Points, in no order, along strands that fork, close into loops and pass close to each other.
Two points are linked if the straight distance between their rows is under 45.7. Some points are linked to none.
j289: [-16  12  -1 -11  29  -1   8  21  -9   1  -6  16  41  -8   4 -12   7  10
 -17  -5 -16 -17   8  15   5 -13  15  -1  12 -21 -13   9  11  12  18  -3
  -9  29 -10   0 -18  17   2   1 -12  -8   5   6  -5  -5  -2  26  21   2
  10  11 -19   5]
j378: [ 11  -1  24  13  -4  22  -6 -19   4 -17   4  -5  -9  11 -32  -1  -5  -6
   8   3   5   7 -38  -2   1  28  -6  -4 -14  15   9 -19   1 -35  -4 -16
   4 -12   5  11   4 -25 -39  30  27 -15   7   4  -1  23  10 -19 -10  12
  -8   0  26  -9]
j590: [-10  -8  -5 -12 -22 -14   1   3  18   0   9  -3 -26 -13   3  16  -4   0
  -4   4  14  15   3 -14  -7 -14   5   0   7  11  -9   3  -6  -5   4   5
  -4 -17   6  14   1  10   4 -21  16  -8   9 -14 -11  -3   2   2  14  -2
   5   4  -7   5]
j514: [ -1  10   9  -4  38  -3   4   2 -13 -16  -3  11  48  24   4 -12   4  18
  -4 -13  -8 -20  -1  28   8  11  23  -7   7 -16  -3  -3   7   4   9 -25
  -9  21 -16 -16  -6   9  -7  22 -10  -4  13   9  17   7 -11  -2   1   9
   7  -2   4   8]
j437: [ 17   1   4  19  21  20  -3 -10 -25  11 -10  -9  13   6  -4 -18  11  -5
  14   5 -12 -22  -7  14   4  18  -8  -3 -17  -3  18  -3   3   3 -12  -5
   1  10  -6 -16   2 -23   7  10 -11  19 -16  15   4   6   5 -11 -28  -5
  -9  -2   8 -11]
j145: [-28 -12  -6 -28 -10 -18   2  11  20   2   2   5  -8  -8  13   7  -2   1
 -14   2  17   4   8  -5   0 -29  14  -4  21   0 -18   5   1   5   9   3
 -11  -6   5  17  -8  22   9 -23  10 -15  18 -13 -14 -19   3  13  27  -2
  11   5 -17   6]
j242: [ -7   4  10 -12  10 -14   1   0   3 -21   7   5  14  19   7   3  -3  15
  -6 -11  10  -2   2  16   8  -1  16  -2  11  -8  -6  -3   3  -2   4 -13
  -2   5  -5  -4   3  13  -4  11   3 -12  24  -3  14   7 -14  -5  14   7
  12  -5   1   5]
j874: [ 10  -2  17  20 -15  24  -1 -19   2  -3  -2  -6 -21  -8 -25   5  -5 -10
  12   8   1  10 -29 -11  -2  17 -18   1 -21  18  12 -11  -4 -23  -8  -5
   5 -12  14  11   6 -25 -25  11  26  -3  -6   7  -4  13  11 -15 -15   9
  -8   2  22  -7]
j848: [ -3 -26 -18 -25 -16 -21 -11   2  12   5   6  -6  -8  22  34   7  -1  -4
  -7 -11  36  14  25   6   8 -12  -2  -6  13   2  -2   2  -7  20  -8   9
  11 -14   9  -7   9  18  23 -22  -4   0   7 -11   2 -15  -6  -8  10 -20
  -4 -11 -14   0]
j420: [ -3   4   5  -6  11 -11   3   3  -3  -8   0   3  13  12   8  -1   3   9
  -5  -6   2  -7   8   9   4  -4   9  -1   6 -10  -1  -3   4   3   1  -6
  -2   7  -4  -7  -2   9   4   3  -2  -2   9   0   7   4 -12   3  12   2
   9  -1  -3   3]
j465: [ 13 -10 -17   9 -10   6   1  -1 -19  23 -13 -14  -5   4  12 -12   2 -13
   8  -3  -3  -8  25 -15  -6   8 -24   0  -7   1  12   3   2  19 -15  16
  15  -1   6 -19   4  -4  34  -7 -23  24 -31   3  -4 -16   0 -10 -23 -20
 -15  -8   5 -10]
j574: [  1 -22 -26 -11 -19 -10   0  13  -4  26 -12  -8 -13   7  25  -4   2 -10
  -6  -6  11   4  32 -20  -9 -11 -15  -2   7   5  -3   4   0  22  -7  19
  17 -11   6  -5   4  11  37 -22 -16  12 -23  -8 -14 -25   2  -2  -3 -19
  -8  -7 -12  -1]
j817: [  4   2   4  22 -18  17   2 -13   3   8  -2  -1 -22 -28 -23   9  -2 -14
  11  15 -11  12 -22 -18  -7   5 -21   9 -23  18  11   2  -8 -14  -8   6
   4  -7  12  14   1 -24 -15  -4  16   4 -13   3  -5  -2  13   0 -16  10
  -6   7  14  -4]
j221: [ 19 -20 -16  -2 -13  -3  -2  -2 -16  12  -6 -18  -4  26  28  -6   0  -9
   7 -11  21  -2  29  -6   1   9 -17  -5   1   1  13   0   1  21 -15  13
  22  -5   9 -27  12   6  35 -10 -21  23 -20  -3  -3 -11 -11 -21 -19 -29
 -16 -21   7  -5]
j90: [-14   1  13 -20  15 -16  -3   2   8 -27  12   9  23  25   6   4  -5  19
 -10 -14  15  -1   2  24  12  -2  23  -3  17 -10 -14  -1   1  -1   7 -17
  -2   9  -8  -2   5  19  -7  17   6 -18  32  -4  20   6 -14  -7  15  11
  15  -6   2   9]
j645: [ -5 -14   2 -20 -18 -20 -11  -6  23 -27  23  -1 -15  19  16  21 -11   9
  -4  -8  37  22  -2  11  13  -2   9  -4  14   6 -10  -1 -11  -3   0  -8
   1 -19   6   3  12  16  -7  -4  15 -18  34  -5  16   9  -5 -15  16  -4
   4  -7  -6   4]
j123: [ -6  17   0  15   4  12   6   3   3   9   2  13   1 -44 -30   3   3  -6
  -1  18 -33   4 -22 -12  -5  -8   0  10  -5   0  -8  16  -3 -10  13   9
  -6  16  -3  19 -13 -15 -21  -3   1  -1  -9  -4  -7  -9  18  26   0  16
   2  13  -2   5]
j792: [ -3 -12   0 -19  -3 -19  -7  -3  10 -14  10  -1  -2  23  21  10  -3   9
  -3 -11  31   9  11  14  11  -4   8  -3  10  -4  -1  -2  -6   8  -3  -5
   5  -5   2  -6  12  16   7  -5   3  -6  20  -3  14   4 -12 -10  11  -6
   6  -9  -3   3]
j166: [-13   0  13 -20   5 -16  -7  -2  17 -34  21   7  10  26   4  11 -10  16
  -7 -14  24   9  -6  21  13   2  21  -3  18  -6 -15  -2  -1  -8   7 -17
   0  -2  -6   1  10  19 -14  19  11 -21  39  -5  22  10 -12 -12  16   9
  13  -8   2   7]
j553: [ -4   5  -7  17 -18   9   5  -4   9  13   0   4 -20 -39 -23  10  -1 -14
   1  16 -21  13 -18 -23 -11  -7 -13  12 -14  15   0   9  -7  -9   2  11
  -1  -3   5  17  -7 -17 -11 -13  10   4 -12  -4  -7  -9  15  15  -7  11
   0  12   5   2]
j244: [ 18 -25 -15  -8 -24 -11 -12  -3   3   6   6 -14 -21  25  30   5  -7  -5
   6  -7  33  15  27  -4   2   2 -14  -5   2   7   9  -2  -7  17 -15   9
  16 -17  12 -15  19   8  25 -19  -9  12  -9  -4  -1  -3 -10 -20 -10 -28
 -13 -16  -1  -3]
j96: [  9  -9  -4  -6   8  -8  -2  -2 -12   1  -3  -9  12  31  22  -3   5  -1
   5 -14  15  -9  21   8   5   6  -4  -7   3  -4   9  -5   0  17  -9   4
  14   2   1 -22   6   8  21  -3 -15  16  -5   3   6  -5 -17 -12  -5 -15
  -2 -15   7  -2]
j659: [-10  10   2   0  -6   1   7   4  14  -4   6   6  -6 -27 -22   9  -2   0
  -7   8 -18   6 -15 -13 -10  -9   7   7   3   2 -21   6  -2 -14  14   4
 -11  -1   0  17 -12   4 -15  -4  12 -15  10  -9  -9  -4   6  16  17  13
  10  11  -2   4]
j736: [  1   5 -15   6   4   4   2  11 -12  23 -13   2   2 -15   3  -9   9  -7
  -3   5 -19 -10  15 -12  -6  -8 -11   5  -2  -4   4   8   3  15   1  15
   3   8  -6  -3  -8  -3  15 -11 -19  14 -24   3  -6 -16   5  16  -4  -4
  -3   6 -12  -2]
j854: [-10  -8   9 -22  -6 -18 -12  -6  24 -34  25   4  -1  25  10  18 -12  14
  -6 -12  34  16  -5  19  16   2  15  -4  17  -2 -14   0  -7  -5   5 -13
   1 -12  -1   3  13  19 -12  10  13 -22  42  -4  23   9  -8 -16  16   3
   9  -8   0   6]
j471: [ 10   0  11  20 -11  21   1 -15  -3   2  -3  -8 -19 -12 -17   3   0 -11
  12  11  -4   5 -21  -7  -2  12 -20   3 -24  12  16  -7  -4 -15 -12  -2
   1  -8  11   7   5 -25 -14   8  18   5 -11   7  -1   9   9 -10 -18   7
  -9   2  17  -8]
j947: [  4  17  13  12  25  13   2  -3 -10 -12  -2   9  25  -2 -23  -9   3  11
   3   2 -23 -10 -23  17   3  16  15   0  -3 -13  -7  -4   5 -19   8 -16
 -13  15 -11   0  -8 -11 -22  26   0 -11   7   2   5  13   8   3  -5  17
   0   6   4   1]
j607: [ -1   5 -16  16 -12   7   1   3  -1  24  -8   4 -15 -35  -8   0   3 -14
   3  15 -23   4   0 -21  -9 -10 -17  10 -12  10   8  12  -2   7  -5  17
   0   1  -1  11  -5 -15   4 -14  -9  14 -27  -1  -7 -15  14  19 -15   4
  -5  10  -4  -1]
j584: [ -3  11  22  -1   6   0  -4  -6  15 -33  15   7  10  24 -27   2 -11   7
   1  -7   2   7 -23   9   1  18  20  -3   5  -1 -14 -16   0 -31   7 -21
  -5  -5  -4   8   1   1 -36  34  18 -24  29  -5   9  20  -5 -10   6  18
   2  -3  16  -1]
j782: [-33  -9  -5 -29   0 -16   5  16  19   3  -4   9   5  -8  12   2  -1   2
 -17   0  14  -1   9  -1   3 -31  17  -4  25  -8 -22   5   5   7  12   3
 -13   3   5  17 -12  23   9 -17   5 -16  20  -9 -13 -20   0  18  31  -1
  15   6 -20   6]
j862: [ -6  19   8   2  15   1   5   5  -1 -10   1  10  18 -13 -15   0   2  10
  -6   2 -20  -4 -10   6   0   0  13   3   4 -11 -15   3   4 -10  11  -5
 -14  11  -7   4 -10   3 -14  12   1 -15  10  -3   1   3   2  13  13  13
   9   9  -4   4]
j548: [ 11  -2  24  16 -15  23  -6 -20   8 -13   4  -5 -16   0 -35   5  -7  -7
   9   5   4  12 -37 -11  -1  22 -13  -2 -17  19   7 -18  -3 -33  -3 -10
   6 -15  11  15   5 -22 -38  20  32 -13   4   5  -5  17  10 -17  -8  10
  -8   1  27  -7]
j744: [  4  -1  17  -6  -5  -6 -13 -11  17 -34  19  -2  -6  32   0  13 -16  10
   3 -10  28  17 -15  13  10  17  12  -7   8   5   1 -12  -5 -17   2 -16
   4 -14  -1   2  18   5 -27  25  15 -15  34   2  20  28  -8 -25   4   3
   0 -12  13   4]
j946: [  3   3  -5   5  -7   0   3   0  -3   9  -6  -4 -12  -9   0   1   2  -2
   3   4  -7   0   7  -8  -6  -3  -7   5  -7   1   5  -1   0   4  -6   6
  -1  -4   1  -1  -2  -4   9  -7  -4   7 -12   1  -2  -2  -3   3  -2  -1
  -2   4  -2  -2]
j386: [ -6  21   2   6  17   9   7  10  -4   5  -2  14  17 -32 -16  -5   7   5
  -5   9 -30  -7  -7   1  -1  -8   9   7   3 -12 -12  12   4  -2  16   3
 -11  20  -8   9 -13  -3 -13   3  -8  -5  -3   0  -6  -3  11  26   8  11
   5  14 -11   7]
j611: [  1 -25 -25 -16 -20 -16  -3  10   0  20  -6 -10 -14  15  30  -1   3  -8
  -5  -8  23   9  32 -10  -4 -10 -12  -4  10   4  -1   4  -1  21  -8  17
  17 -13   9  -6   7  14  35 -24 -14   8 -14 -12 -11 -22  -2  -6  -2 -23
  -8 -11 -12   0]
j894: [ 17  -3   1  11   4   9  -2 -10 -15   6  -8 -14  -2  14   7  -9   3  -4
  12  -3   2 -11   9   4   0  12 -13  -4 -14   1  18  -8   0   7 -16   1
   6  -2   2 -18   7 -10  14   3 -10  19 -14   8   3   5  -6 -15 -19 -12
  -7  -7  10 -10]
j5: [ -7  15   7   2   3   1   7   4   6  -8   4   8   5 -20 -20   5  -2   3
  -7   5 -19   1 -14  -5  -3  -5  10   5   3  -5 -18   3   2 -13  12   0
 -13   5  -2  11 -10   2 -14   4   8 -15  10  -5  -3   1   4  14  16  13
   9  11  -2   4]
j351: [  7 -20 -10 -15 -17 -18 -10  -2   8  -1   9  -9 -16  22  28   9  -3   0
   1  -7  34  15  21   4   6  -3  -6  -5   5   4   5  -2  -8  16 -11   5
  12 -15   9 -12  14  13  18 -17  -4   3   4  -4   3  -2  -9 -13   3 -19
  -5 -12  -5  -2]
j870: [-15  14  -5  -8  25   4   8  22  -8   9  -8  18  34 -20   3 -13   8   7
 -14   1 -22 -16   7   5   2 -15  11   2  13 -21 -13  11  11  14  19   4
  -8  27 -10   5 -19  12   2  -3 -15  -4  -2   5 -10  -9   4  31  16   2
   7  14 -23   6]
j517: [-12  14   5  -8  25  -4   7  11  -8  -7  -3  14  36  -3   1 -10   5  15
 -13  -5 -16 -13   4  16   4  -6  18  -1   9 -19 -13   5   8   4  14 -10
 -12  22  -9  -2 -13  14  -3   8  -6 -12  10   4   2   1  -4  16  17   8
  12   9 -12   6]
j679: [ 16 -15 -18   3  -7   1   2  -1 -21  16 -12 -17   1  19  22 -10   3 -10
   5  -8   8  -8  28 -10  -3  10 -19  -5  -2  -3  10   2   3  23 -13  14
  21   0   7 -26   6   2  36  -7 -24  24 -26   1  -5 -16  -8 -15 -19 -25
 -15 -17   7  -6]
j462: [  7   5  -2   7   8   2   1   0 -13   7  -7  -2   5   1   3  -6   6   1
   4  -1  -9 -10   7   2  -1   3  -4   1  -7  -6   7  -1   2   6  -4   3
   0   5  -4  -9  -3  -5   8   0 -10   9 -11   6   3   0  -5   1  -2  -2
  -2   1   1  -3]
j21: [ -9   6  13 -15  27 -10   1   2   1 -27   8  11  37  31   3  -3  -4  20
  -9 -16   7 -10   0  29  10   6  27  -5  13 -14  -9  -3   6  -2  10 -23
  -3  12 -14  -8   3  17 -10  25   0 -13  27   3  24   9 -16  -8   9  14
  15  -6   5  10]
j208: [-11  23   9  -2  20   3   7  11   1 -14   5  19  29 -17 -21  -5   0  11
 -12   2 -25  -6 -13   8   1  -4  22   1   8 -16 -28   7   5 -13  21  -7
 -17  19  -8  10 -15   9 -19  14   2 -21  15  -4  -5   2   5  20  17  16
  12  12  -8   6]
j752: [ -1   5  20  -4  -1  -3  -8  -8  15 -32  18   3  -1  29 -15  10 -13   9
   3  -8  15  12 -19   9   4  18  16  -4   9   4  -5 -15  -1 -25   1 -18
  -1 -11  -1   5   8   2 -32  29  18 -19  31  -2  14  24  -6 -19   7  12
   1  -9  15   1]
j4: [-16   3 -11  -1  -6   0   7  11  10  12  -1   7 -11 -35  -8   4  -1  -7
 -10  11 -18   1  -3 -19 -10 -21   3   7   4   2 -15  12   3   1  14  12
 -11   1  -3  17 -13   5  -1 -17   3  -4  -6  -6 -13 -14  11  26  13   6
   9  13 -14   4]
j491: [  6 -19 -19  -7 -31 -12  -4   5   7  19   1 -10 -32   2  20   4  -4  -6
   1   1  19  15  27 -18 -10  -7 -16   0   0  14   5   0  -6  12 -10  15
  12 -21  10  -1  12   5  25 -26  -4  10 -18  -8 -12 -10  -1  -9  -9 -19
 -11  -5  -8  -3]
j965: [-13  17  -8  -1  20   8   6  21  -8  17  -8  18  23 -33  -3  -9   7   3
 -10   8 -29 -15   5  -2  -2 -16   5   6  10 -14  -8  16   8  13  17  11
  -5  26 -12   8 -16   4   0  -7 -17   5 -13   5 -11 -11  11  35   8   3
   3  14 -22   6]
j510: [  2  10   5  -3  33  -3   4   3 -17  -9  -6   9  43  20   9 -12   9  14
  -2 -11  -9 -19   6  22   6   6  15  -5   5 -16   0  -2   7   9   5 -15
  -5  21 -13 -18  -8   7   1  12 -12   1   7   9  13   3 -11   1   4   3
   7   0   0   5]
j737: [ 18  -5  -8  13   3  10  -1  -7 -21  16 -10 -13   2   9   7 -13   6 -10
  12  -2  -4 -15  14  -2  -1  11 -18  -3 -11  -1  15  -2   2  14 -15   8
  10   1   2 -21   4 -10  24  -1 -18  25 -24   8   0  -6  -4 -12 -23 -15
 -12  -7   8 -11]
j856: [  2  -1   1  -1 -14  -7   2   0   6   1   2  -5 -19  -5   1   9  -1   0
   2   1   5   8   3  -8  -6  -4  -3   3  -4   6   2  -2  -4  -2  -3   3
  -1 -10   5   4   3   0   4  -7   7   0  -1  -4  -4   3  -6  -3   5  -1
   0   1   0   1]
j538: [ -6   0  -2  -5 -13  -9   5   3  10   2   3  -2 -17 -13  -1  10  -1  -1
  -3   3   1   9   1 -12  -7 -12   2   4   0   5  -6   2  -2  -2   3   4
  -6 -10   2   7  -3   5   3 -14   9  -5   2  -7  -8  -3  -2   6  12   2
   4   5  -4   2]
j521: [ 10  -3   7   4 -16  -2  -4  -9   6  -7   4  -9 -22  10   4   9  -5   2
   9   0  15  11  -1  -1  -2   6  -5  -2  -8   9  12 -11  -6  -7 -10  -1
   1 -15  10  -3  13  -5  -4   1  10   2   3   2   1  16  -6 -18  -4  -3
  -6  -8  10  -1]
j31: [-20   9 -12  -3   2   2   7  17   7  16  -4  13  -1 -40  -6   0  -1  -5
 -14  11 -24  -4  -3 -17  -7 -24   5   7  10  -3 -15  14   6   6  19  13
 -12   9  -7  17 -17   8  -2 -16  -2  -3  -7  -3 -15 -15  12  34  15   6
  11  16 -18   6]
j670: [  7  -8 -14  -4  -3  -6  -1   7 -13  15  -9  -8   0  12  18  -7   7  -6
  -1  -8   4  -7  26  -8  -2  -3 -11  -1   1  -2   4   2   2  18  -5  13
  12   0   2 -14   0   6  28 -11 -17  15 -18  -1  -5 -16  -7   0  -3 -15
  -5  -7  -4  -4]
j666: [-23   7  -7 -14  13  -3   8  22   3   7  -7  14  20 -22   4  -7   4   2
 -18   3 -14 -11   7  -1   0 -22  10   2  14 -15 -18   8  11  11  17   5
 -12  17  -6  11 -18  18   4 -10  -8  -9   2   0 -13 -13   3  30  23   3
  13  14 -23   3]
j800: [-26  -3  -7 -21   6 -11   6  19   8   9  -7  10  13 -11  13  -4   2   0
 -18   0   0  -8  11  -1   1 -27  11   0  18 -11 -16   6   9  13  13   4
  -9   9  -1  11 -15  21  11 -15  -3 -10   7  -4 -13 -17   0  23  26   1
  12   8 -22   3]
j98: [  3  -6  -7  -6   2 -10   0   4  -9   6  -5  -5   5  15  17  -4   8  -2
  -2  -8   8  -5  22   2   1  -5  -3  -2   2  -7   5  -2   2  16  -4   8
   8   1   0 -13   0   8  20  -8 -13  10  -8   0  -1  -8 -12   0   3 -11
   0  -7  -3  -2]
j364: [  5   2  13   0   0  -4  -2  -8   4 -19   7  -5  -5  20   3   6  -6   8
   5  -7  13   5  -7   8   5   9   7  -4   0   2   7 -12   0 -12  -4 -12
   0  -6   1  -4  10   1 -11  13   8  -5  17   1  12  20 -10 -17   1   3
   2 -11  11   2]
j320: [  8  -5  17  -4   4  -1 -11 -12  10 -29  13  -6  -2  38   7   7 -14   9
   6 -12  27   8 -11  18  10  18  11 -10   6   5  12 -12  -1 -14  -3 -19
   5 -12  -4  -4  19   2 -21  26   9  -6  26   7  23  30 -11 -30  -3   0
   1 -16  17   2]
j565: [ 16  -4   8   8 -16   6  -2 -11   1  -1  -1 -14 -23  12   7   4  -5  -3
  12   2  15   6   2  -2  -3   8 -13  -2 -14  10  18 -10  -4  -4 -16  -1
   4 -15  11  -6  15 -11   2   0   6   9  -6   6   0  17  -6 -20 -12  -9
  -9  -9  11  -5]
j16: [ -7   7  -8   8 -12   2   6   3   9  12   0   4 -16 -33 -14   7  -1  -8
  -4  12 -20   7  -7 -20 -10 -13  -5   9  -6   7  -5  10  -2  -3   7  11
  -6  -3   0  14  -9  -5  -5 -13   4   0  -9  -5  -9 -10   9  19   4   7
   5  11  -5   4]
j9: [ -9  -7   2 -15 -21 -18  -1   0  22 -14  15  -2 -22  -2   3  19  -6   4
  -4   1  21  19  -3  -6  -1 -11  10   0  10   9 -12   0 -10  -8   5   0
  -5 -18   8  14   2  13  -3 -15  20 -15  23 -13  -5   2   2  -3  19  -1
   5  -1  -5   5]
j424: [ -2   8   3  -3  21  -4   5   5 -10  -6  -4   6  25   8   3  -7   6  11
  -6  -7  -9 -12   6  14   3   0  12  -2   4 -13  -3  -1   7   3   5  -7
  -7  16  -7  -8  -7   6   1   7  -7  -2   6   5   7   2  -8   6  11   4
   8   2  -5   4]
j80: [ -8 -14   1 -19 -22 -23  -8  -3  25 -20  21  -1 -22   5   9  22  -9   6
  -4  -3  34  24  -1   2   5  -8  10  -4  13   9 -12   1 -11  -6   3  -3
  -5 -22   9  10   6  15  -5 -15  19 -18  29 -11   3   4   0 -10  20  -5
   3  -4  -7   5]
j147: [  9  -3  13   2 -12  -3  -6 -11  10 -17   9  -8 -18  19   3  12  -8   5
   8  -3  22  14  -8   3   4   9   1  -5  -2   8  10 -12  -4 -14  -8  -7
   2 -16   7  -2  14  -2 -12   9  14  -5  14   2   6  24  -6 -21  -1  -3
  -3 -12  11   1]
j916: [  5  -9 -13  -3 -21 -10   0   4   3  15  -2  -8 -25  -3  12   4   0  -6
   3   2   8   7  20 -16  -9  -8 -13   2  -4  11   5   0  -4  11  -8  13
   7 -15   6  -1   7   3  20 -19  -4   9 -16  -5 -10  -9  -4  -2  -4 -10
  -5  -1  -4  -2]
j326: [  7   8  16  15  17  16   0 -11  -9 -12  -3  -1  11   7 -20  -8   1   3
   9   2 -10  -9 -29  13   4  24   5  -3 -12  -3   7 -10   4 -23  -2 -17
  -6   4  -5   0  -1 -20 -22  28   9  -7   4   6   7  19   7 -10 -13  14
  -5   2  11  -5]
j50: [  5   6  -8  20  -4  14  -2  -3 -11  21  -9   0  -9 -24 -10  -6   7 -12
  10  14 -20  -5   0 -10  -5   0 -20   9 -17   4  14   8  -3   5 -11  12
   3   6  -1   1  -1 -22   6  -5 -11  20 -28   5  -4 -10  11   9 -23   1
  -9   7   0  -5]
j811: [ 11   8   5  11  23   9   1  -4 -18   3  -9  -1  18   4  -1 -12   8   5
   8  -1 -14 -16   0  13   3  10   1  -2  -8  -8  10  -3   5   2  -3  -6
  -4  12  -8 -14  -4 -10   3   8 -12  10  -7  11   6   5  -2   0  -9   1
  -2   2   1  -3]
j220: [  7   0  17   1   8   0  -4 -11   1 -23   7  -6   2  31   3   1  -9   8
   8  -9  15   1 -10  16   8  17  10  -9   0   3  12 -13   2 -16  -6 -17
  -1  -5  -3  -6  13  -2 -16  25   8  -4  19   6  18  27 -10 -24  -5   3
   1 -13  16   1]
j999: [ -9  12   1   9  -4   8   7   4  15   2   7   9  -4 -40 -31   9  -1  -8
  -6  13 -29   8 -23 -17 -10 -10   3  10  -1   5 -20  11  -4 -15  17   8
  -9   3   0  23 -12  -3 -21  -6  11 -11   2  -8  -9  -7  15  24  12  15
   8  15   0   6]
j624: [ 10   0  23  17   4  26  -6 -19  -5 -11   0  -4  -3   4 -34  -8  -2  -5
   8   5  -2  -2 -42   3   4  31  -7  -2 -16  10   9 -15   3 -33  -1 -19
   1  -4   2   9   2 -28 -36  32  23 -13   3   8  -1  21  14 -16 -19  14
  -8   3  22 -10]
j712: [ -7  -1 -23   9 -20   0   2   9   3  29  -8   2 -22 -29   0  -1  -1 -14
  -3  12 -17   6   9 -30 -14 -16 -18   8  -6  13   3  10  -3  12  -3  17
   2  -8   0  10  -5  -6  12 -23  -8  12 -27  -3 -11 -20  13  16 -10  -1
  -1   9  -8   0]
j917: [  5  -1   4   7 -27   3   3  -8  13  -1   6  -7 -30 -13 -13  16  -7  -4
   7   7   4  19 -10 -17 -10   0  -8   5 -12  19   3  -3  -9 -12  -3   4
   1 -19  13  11   5  -8  -8  -9  21  -2  -2  -4  -6   6   4  -8   1   4
  -6   1  10   1]
j696: [-21 -12 -13 -19 -13 -16   3  12  14  12  -3   2 -16 -12  12   5   0  -2
 -11   2  10   4  13 -13  -6 -26   5   1  13   3 -13   5   1   9   6   9
  -6  -9   1  13  -6  16  14 -25   5  -7   2 -11 -17 -18   3  11  19  -4
   8   7 -17   4]
j974: [ 17   7   4  19  29  21  -2  -8 -29  12 -11  -2  23   1  -9 -20  16  -1
  13   5 -21 -27 -10  20   7  15  -3  -3 -12  -8  16   2   2   3  -6  -6
  -2  18 -12 -15  -2 -25   5  13 -13  20 -18  15   3   7  11  -4 -29  -1
 -11   1   4  -7]
j847: [ 10   6  -1  18   2  14   0  -7 -12  13  -8  -4  -7 -13  -7  -7   6  -7
  10   9 -14  -7  -3  -2  -3   5 -14   4 -17   0  14   2  -2   1 -10   5
   1   4   0  -2  -1 -19   4   2  -7  16 -21   6   1  -1   7   1 -17   0
  -9   5   3  -8]
j547: [ 15  -2   4   9  -8   9  -1 -10  -8   7  -6 -12 -13   7   3  -5   0  -5
  13   2   4  -3   6  -1  -2   8 -15  -2 -15   6  19  -8  -2   2 -17   0
   5  -8   7 -10   9 -12   9   1  -2  15 -15   6   1   9  -4 -13 -17  -8
  -9  -5  10 -10]
j892: [  0   3  -7  25 -22  12   2 -10   5  16  -1   2 -24 -37 -21  10  -3 -17
   8  19 -17  14 -17 -25  -9  -3 -22  13 -22  20  12   8  -9  -7  -7  11
   2  -2   9  16  -3 -23 -11 -14  10   9 -21  -2  -7 -10  18   9 -18   9
  -7  10   8  -2]
j542: [ 17 -23 -16  -6 -20  -7  -5  -1  -6  12  -2 -14 -14  22  28  -2  -3  -7
   5  -8  25   6  30  -7   0   5 -16  -5   2   5   9  -1  -3  19 -15  13
  19 -12  11 -18  15   6  31 -17 -16  17 -16  -4  -4  -8  -9 -17 -13 -28
 -14 -17   2  -5]
j897: [ -3 -20 -18 -20 -11 -17  -4   7   3  11  -3  -5  -5  18  30   1   3  -4
  -7 -10  23   6  26  -2   2 -12  -3  -3  11   0  -2   2  -3  21  -5  11
  13  -8   6  -7   5  17  27 -20 -10   4  -3  -9  -5 -19  -6  -2   8 -17
  -3  -9 -12   0]
j17: [ -1  -1 -13   2 -17  -3   1   5   3  18  -6  -3 -20 -17   3   1   1  -6
   0   7  -7   3  11 -18 -11 -10 -12   6  -6   8   3   4  -1   8  -4  12
   1  -9   0   5  -2  -1  13 -17  -4   8 -18  -2  -9  -9   2   9  -2  -1
   0   6  -6  -2]
j794: [ -7  19  -1  10  13  11   7  11  -1  12  -4  16  11 -44 -21  -3   7  -2
  -3  15 -35  -4 -11  -5  -2 -12   5  10   2  -7  -8  17   3  -1  14  10
  -6  24  -8  15 -13  -9 -14  -1  -9   2 -12  -2  -9  -9  18  32   0  12
   3  13 -12  10]
j348: [-16  11 -14   0   9   6   7  20  -1  21  -8  15   7 -36  -4  -7   5  -5
 -12   9 -27  -8   4 -13  -5 -20   1   8  10  -7  -8  16   7  13  14  14
  -6  17  -9  13 -16   4   1 -13 -12   3 -14   1 -13 -16  13  36   8   3
   7  15 -21   4]
j35: [ 17 -13  -5  -3   8  -4  -3  -7 -15   1  -3 -15  10  38  26  -6   2  -5
   9 -15  21  -9  20   9   5  14  -7 -11   3  -1  15  -5   0  22 -12   3
  18   1   2 -30  10   6  21  -1 -18  20  -7   5   9  -2 -18 -21 -17 -22
  -7 -22  14  -4]
j827: [ 10   2  19  19  17  25  -3 -14 -13  -8  -3  -3   7   6 -25 -12   3  -3
   9   4  -9  -9 -39  13   5  29  -1  -2 -16   2  11 -10   4 -27  -3 -20
  -3   5  -2   4   0 -28 -26  33  13  -6   0   9   3  21  12 -14 -23  13
  -6   2  15 -10]
j652: [ 13   4   3  21   8  20  -2 -10 -19  13  -9  -7  -3  -7  -9 -12   7  -9
  14   9 -12 -13  -6   4   2  13 -18   3 -21   2  18   0  -2   1 -15   2
   2   5   0  -7   3 -26   5   7  -7  19 -22  10   2   2   7  -5 -27  -1
 -12   3   6 -12]
j219: [  6  10   6  12   2   9   4  -6  -4  -2  -4  -1  -4  -9 -12   1   2   1
   7   4 -11  -2 -11   0  -3   7  -2   3 -10  -2   3  -3  -1 -11  -2  -1
  -5   0   1   2  -2 -11  -8   8   5   0  -2   2   3   7   3   0  -3   9
  -1   5   5  -1]
j352: [ -4   8  14  -6  33  -6   1   0  -6 -25   0  10  40  30   2  -9  -2  20
  -5 -15  -1 -16  -3  29   7  11  28  -7   8 -14  -2  -3   7  -2   9 -28
  -7  14 -17 -11   0  10 -12  28  -3  -9  20   6  23  13 -14 -10   0  14
  10  -4   7   7]
j662: [ 13   9   2  12  32  14   0  -2 -28   9 -10   1  32   5  -1 -19  15   5
   9   0 -20 -25   0  20   5  12   3  -4  -5 -12  11   1   5   9  -2  -7
  -4  21 -12 -18  -8 -15   7   8 -19  17 -11  14   4   2   2   1 -15  -2
  -8   0   0  -3]

How many points has the smallest loop of links through each point below? Write - if it is on no loop.
j420 -> 8
j847 -> 12
j96 -> -
j147 -> -

A fork is a point with three links, a tip a point with one. Leave the first point through the second and follow the links. Name the first fork or tip that comes.
j147, j364 -> j584
j624, j378 -> j870
j712, j607 -> j946
j386, j794 -> j208
j462, j811 -> j17
j553, j892 -> j326
j590, j9 -> j90

A tip is a point with one link. Name the tips that can be reached along the links from each point below, in the order of the rows.
j916 -> j491, j326, j696
j565 -> j574, j584
j123 -> j386, j208
j96 -> j670, j35

Name the points in between on the shortest way along the links from the first point to the second, in order.
j548, j326 -> j378 j624 j827
j348, j800 -> j965 j870 j666
j471, j517 -> j817 j892 j553 j16 j4 j31 j348 j965 j870 j289
j652, j17 -> j847 j50 j607 j712
